Each row is a point on a tangle of strands that fork, close into loops and nearly touch. The rows are in no order.
In the rows, 100 means zero.
Points whose rows are less than 33.7 apart are linked; no others are. Some points are linked to none.
K_91: 111  106  98  72  128  103  77  93  84  117  104  108  108  90  105  124  106  139  96  81
K_599: 118  74  109  108  93  125  71  70  88  95  94  78  113  113  99  96  146  111  115  124
K_799: 85  109  95  102  66  80  118  120  111  110  105  105  58  115  108  85  96  93  101  107
K_37: 112  100  80  77  77  108  62  92  82  99  100  116  60  127  102  79  130  113  90  93
K_300: 116  107  82  89  59  108  73  89  86  96  102  122  54  139  99  74  137  89  90  110
K_688: 90  99  95  113  80  88  111  107  99  87  104  107  84  116  104  86  98  78  107  114
K_663: 72  120  113  100  108  88  125  135  129  128  93  89  70  90  111  104  73  110  104  66
K_549: 104  114  87  103  54  94  99  104  90  85  109  119  81  126  106  78  107  70  93  126
K_235: 93  101  105  83  130  102  107  100  128  131  94  77  105  74  105  110  102  122  101  74
K_987: 130  94  91  78  107  107  52  78  72  90  109  116  124  103  92  128  108  131  96  107
K_745: 96  98  102  118  102  100  114  101  91  82  102  108  106  102  96  95  92  80  104  105
K_292: 102  104  100  94  122  98  98  111  102  101  104  112  107  95  94  118  94  103  97  85
K_390: 100  90  113  127  110  124  121  81  104  85  94  86  128  75  89  81  95  87  105  120
K_843: 99  89  110  107  127  105  117  88  114  102  95  71  143  64  101  106  83  94  99  103
K_742: 75  107  104  129  74  94  135  101  105  91  100  101  85  112  102  68  87  73  114  123
K_253: 93  95  90  116  73  96  107  95  96  81  104  104  84  117  101  73  110  74  106  119
K_717: 99  83  118  120  106  122  115  79  119  106  83  59  124  80  104  83  116  97  111  111
K_612: 81  105  112  118  89  92  136  115  117  104  92  97  85  104  105  91  85  84  112  93
K_138: 119  91  109  102  126  117  85  77  92  97  93  80  151  83  99  121  96  100  94  112
K_814: 117  85  89  102  90  110  76  82  79  79  105  104  116  107  90  105  121  108  98  111
K_820: 96  115  103  79  134  97  93  116  102  116  105  110  112  85  100  126  85  117  92  73
K_555: 105  99  95  89  116  98  87  105  93  101  106  114  103  97  90  117  104  115  98  89
K_398: 92  89  112  113  119  113  128  91  118  94  95  78  134  67  94  88  84  87  104  101
K_524: 110  104  100  76  143  97  90  99  109  121  98  96  134  74  101  130  83  121  88  80
K_553: 99  89  90  124  86  108  99  84  84  69  104  102  99  106  92  77  109  80  104  121
K_406: 97  101  88  108  62  95  101  99  96  85  105  109  75  122  103  69  114  70  101  121
K_921: 70  115  115  89  121  94  119  133  138  131  97  84  81  80  112  106  79  114  105  60
K_805: 97  95  90  99  56  100  92  99  109  107  98  101  42  129  103  61  134  85  101  108
K_329: 85  109  95  105  50  82  120  116  110  105  105  105  60  117  108  75  100  86  99  116
K_257: 80  107  97  88  78  87  91  116  106  124  105  92  37  122  115  74  114  110  102  84
K_356: 112  91  100  122  106  121  92  78  75  67  106  101  126  91  85  101  101  91  97  126
K_850: 82  109  112  91  120  100  115  122  129  125  96  90  88  84  104  106  91  111  105  67
K_909: 91  120  92  98  43  81  118  122  105  100  112  120  67  116  106  79  95  84  85  117
K_828: 76  108  104  116  62  81  142  116  116  110  102  99  65  110  109  81  86  88  108  106
K_943: 78  104  116  116  106  98  137  116  123  101  91  92  109  90  102  93  72  81  111  88
K_848: 112  106  83  93  59  102  82  96  90  91  103  117  66  135  101  77  128  79  92  115
K_397: 112  93  106  99  113  110  97  88  99  106  95  91  121  90  96  115  113  111  98  97
K_86: 81  97  110  120  87  94  131  109  114  100  93  96  78  111  105  84  97  83  114  100
K_286: 99  105  91  110  98  91  101  107  80  75  109  117  111  109  98  108  78  76  99  113
K_456: 104  92  105  99  112  106  102  99  108  110  97  94  103  90  92  107  116  115  100  87
K_7: 100  90  97  131  96  115  104  82  84  66  102  102  106  96  86  78  101  81  105  126
K_826: 109  83  105  111  97  116  94  85  95  96  98  87  112  99  96  100  128  109  104  109
K_394: 101  96  88  91  93  94  84  105  96  95  103  110  79  115  95  97  114  106  100  95
K_64: 100  111  102  79  141  94  96  113  112  116  104  104  127  77  98  129  78  113  91  75
K_460: 119  103  102  69  131  107  62  82  79  122  95  100  117  93  115  127  109  145  99  87
K_205: 98  85  115  122  100  120  122  85  110  97  92  77  114  83  98  83  117  93  107  105
K_167: 90  95  91  109  60  94  107  102  107  96  101  99  62  122  106  67  118  76  106  114
K_247: 123  96  101  88  130  107  82  87  88  102  102  101  145  85  93  134  90  109  87  99
K_808: 94  100  92  102  57  94  103  106  110  104  99  100  50  126  106  66  122  80  103  113
K_272: 117  101  85  75  110  99  61  93  76  90  113  124  106  104  91  120  102  127  94  92
K_754: 104  109  99  77  132  99  85  105  94  114  108  112  112  88  98  125  95  125  94  77
K_697: 87  108  111  82  128  99  109  116  124  126  98  91  96  79  103  110  94  118  101  67
K_391: 95  92  100  137  95  113  115  83  91  70  99  104  104  99  84  69  94  73  111  131
K_17: 103  95  108  114  117  115  112  92  93  85  101  95  130  79  91  99  91  87  98  106
K_24: 96  110  105  100  116  90  108  124  102  98  102  113  109  97  97  121  77  94  97  86
K_51: 124  94  101  86  118  113  69  82  86  109  98  101  126  97  97  127  111  127  97  102
K_675: 125  101  84  69  113  102  53  86  68  88  114  125  114  101  96  126  100  136  94  93
K_881: 99  116  82  56  101  85  58  116  72  101  114  125  78  120  119  108  93  124  90  75
K_493: 89  121  105  109  99  76  131  127  104  101  98  112  106  99  104  113  59  88  94  95
K_518: 115  95  105  80  144  104  71  82  107  124  80  82  133  84  109  129  98  129  95  92
K_437: 114  96  80  87  70  107  70  91  93  95  98  110  59  128  96  74  135  103  92  102
K_734: 111  105  80  67  87  103  56  95  78  97  105  123  71  123  106  89  119  120  90  84
K_9: 115  87  92  106  97  108  85  86  79  77  108  104  118  101  88  109  111  100  98  109
K_523: 98  104  87  96  71  90  93  109  103  99  104  108  67  122  104  82  110  87  98  108
K_134: 89  116  103  96  109  83  106  128  106  104  101  112  93  103  101  118  80  103  99  87
K_931: 85  120  95  102  79  70  129  127  107  109  106  113  72  106  106  103  75  100  95  103
K_48: 112  97  81  82  100  98  68  98  83  89  110  120  94  111  93  107  109  115  94  94
K_961: 126  95  103  87  132  109  77  81  92  109  92  92  147  88  99  136  94  113  90  100
K_428: 109  99  103  100  124  106  101  100  91  87  107  107  138  83  90  122  81  89  91  96
K_246: 91  111  107  83  129  96  101  117  110  118  102  104  101  86  102  116  92  116  98  70
K_407: 89  108  103  103  103  86  111  120  107  101  100  108  85  104  101  108  88  97  104  90
K_991: 124  87  108  92  123  120  66  70  92  111  84  85  129  103  102  119  125  118  108  109
K_974: 113  101  102  79  144  99  80  90  107  123  86  85  135  77  105  131  90  129  92  87
K_443: 101  95  106  118  109  108  112  98  93  83  102  102  117  91  90  100  95  85  101  102
K_992: 117  100  105  74  141  108  63  80  95  125  84  90  124  90  114  126  106  138  99  91
K_846: 82  102  104  131  87  101  129  96  98  83  100  103  91  108  99  68  90  73  113  123
K_508: 84  100  116  109  112  96  129  115  126  102  95  92  116  81  102  99  75  85  107  82
K_699: 92  86  111  129  95  115  122  88  103  87  94  87  102  93  95  76  113  87  109  106
K_260: 96  120  86  95  52  81  110  119  99  96  113  120  72  117  106  87  92  85  84  116
K_583: 75  110  108  114  68  79  146  124  120  117  98  99  65  108  108  89  81  95  106  97
K_764: 94  124  85  89  81  71  106  129  96  103  112  121  79  112  107  109  77  101  87  104
K_383: 92  124  84  65  97  78  73  124  80  106  113  123  74  119  117  109  85  119  87  83
K_3: 93  104  98  114  96  90  113  107  90  81  104  112  104  108  99  101  82  79  103  110
K_89: 99  83  115  109  114  111  116  85  125  113  84  59  125  74  105  96  108  103  108  98
K_266: 99  96  108  103  122  103  115  104  109  98  99  95  128  79  95  109  84  90  98  89
K_457: 74  104  117  109  100  97  133  125  139  121  89  87  84  89  105  94  81  95  114  74
K_92: 108  81  115  106  99  121  93  80  112  119  85  68  99  101  102  94  145  118  115  108
K_471: 109  116  84  96  52  96  90  104  90  91  110  123  73  130  105  81  114  74  90  121
K_360: 109  79  108  104  94  117  94  84  103  108  93  79  97  102  98  97  141  119  109  107
K_670: 79  123  95  101  71  69  136  129  113  117  108  111  63  104  107  98  75  101  94  98
K_274: 120  93  106  92  121  113  81  81  97  114  90  87  127  93  99  122  113  121  98  102
K_853: 72  108  104  95  89  86  108  126  113  127  103  86  42  111  112  89  100  114  106  76
K_433: 100  100  104  84  132  98  106  102  122  121  95  88  119  74  101  118  94  116  95  78
K_776: 102  92  108  133  109  126  113  80  95  76  96  95  123  79  82  81  92  83  102  125
K_664: 91  108  95  111  71  82  116  112  100  92  107  110  84  115  107  87  91  81  101  117
K_761: 117  97  99  93  124  105  93  93  91  97  103  103  136  86  90  128  91  103  89  95
K_374: 88  99  112  103  123  98  123  108  119  98  101  91  133  73  98  106  71  85  102  87
K_938: 101  106  98  112  111  95  101  106  81  75  109  119  120  101  93  116  73  79  96  105
K_295: 74  108  104  118  61  83  141  110  110  100  103  102  78  111  107  76  84  82  108  116
K_516: 111  91  91  110  102  105  92  91  77  72  110  110  115  102  89  105  100  89  99  110
K_600: 98  88  106  93  135  95  113  96  127  118  91  69  135  66  104  120  84  107  98  88
K_265: 117  85  87  93  91  108  72  87  86  90  103  106  101  111  92  101  125  118  99  105
K_701: 127  80  108  92  125  122  57  64  87  109  81  82  126  110  103  116  131  115  115  113
K_154: 102  90  90  97  60  105  86  94  105  107  97  96  41  129  99  58  143  93  97  103
K_526: 89  97  107  107  103  97  114  110  112  105  96  102  87  101  96  99  100  96  108  88
K_704: 102  95  105  104  114  104  108  103  103  96  102  102  118  88  93  110  97  94  99  89
K_674: 96  93  109  104  105  104  114  107  115  109  97  92  88  95  96  100  113  104  106  84
K_645: 106  99  88  109  97  95  91  97  78  69  111  116  108  108  92  103  90  80  99  113
K_23: 111  89  110  109  104  116  101  84  98  101  94  85  119  92  96  104  119  107  101  105
K_831: 87  90  108  124  93  103  125  98  107  92  94  94  91  101  99  83  105  84  113  98
K_322: 96  87  92  120  78  103  104  90  91  77  101  98  87  112  99  73  118  80  107  116
K_980: 113  92  91  90  104  104  78  94  88  96  105  111  103  104  89  111  115  120  98  97
K_683: 78  107  114  118  97  93  140  118  120  105  91  95  96  96  105  93  73  83  110  90
K_13: 89  96  102  135  94  109  122  89  98  77  97  102  96  102  89  69  94  73  114  124
K_366: 107  110  81  61  96  94  57  106  73  98  110  123  73  121  113  97  109  123  90  78
K_552: 100  87  111  105  120  105  117  88  123  110  88  66  132  69  103  103  99  100  103  97
K_249: 92  129  82  76  100  73  84  127  84  103  112  123  82  113  110  118  74  117  85  90
K_70: 113  93  108  107  120  116  100  84  93  93  99  86  141  78  95  112  96  96  93  109
K_793: 103  103  102  107  117  102  105  104  87  80  107  113  127  91  92  116  76  81  96  100
K_929: 96  124  86  90  64  76  107  125  99  101  114  123  76  116  105  95  87  92  85  113
K_323: 112  78  103  111  86  118  81  79  88  89  98  85  108  109  95  94  137  111  106  118
K_464: 130  91  99  84  111  113  59  74  77  98  101  103  127  106  94  125  116  125  101  109
K_976: 86  109  99  109  78  79  122  120  108  104  102  108  74  113  106  96  88  90  104  105
K_500: 100  90  114  121  119  120  119  81  110  90  94  77  137  66  92  86  87  89  102  118
K_579: 125  78  109  102  109  125  66  62  85  101  90  80  126  113  97  107  140  107  116  121
K_577: 124  88  110  91  131  115  71  73  94  106  85  80  148  91  103  128  101  109  98  109
K_562: 77  117  107  111  78  77  145  128  122  118  98  102  66  102  108  96  72  99  102  92
K_563: 96  102  103  81  138  91  107  111  125  118  100  90  127  69  101  123  78  107  95  78
K_741: 106  90  85  94  67  106  77  93  97  98  95  103  55  128  98  68  139  98  96  102
K_206: 92  127  85  84  95  74  94  127  93  102  112  121  82  114  107  115  77  108  89  98

A fork is a point with three links, a tip a point with one. Leave the first point through the second and follow the links. Name the first fork or tip that comes.
K_253; K_688 | K_976
K_742; K_846 | K_253
K_991; K_701 | K_826
K_9; K_516 | K_286
K_645; K_516 | K_980
K_407; K_526 | K_397

How many points has the smallest loop of links through each point below? Write none if it is on no loop.
K_433 | 7
K_247 | 14
K_91 | 9
K_579 | 9
K_437 | 11
K_7 | 17
K_555 | 13
K_134 | 17

Name the points in between on the shortest way along the links from the first point to the second, in order.
K_645; K_961 | K_286 > K_938 > K_793 > K_428 > K_761 > K_247
K_848; K_383 | K_300 > K_437 > K_37 > K_734 > K_366 > K_881
K_663; K_524 | K_921 > K_850 > K_697 > K_246 > K_820 > K_64
K_13; K_549 | K_391 > K_7 > K_553 > K_322 > K_253 > K_406
K_23; K_980 | K_397 > K_274 > K_51 > K_464 > K_987 > K_675 > K_272 > K_48
K_931; K_206 | K_976 > K_799 > K_329 > K_909 > K_260 > K_929 > K_764
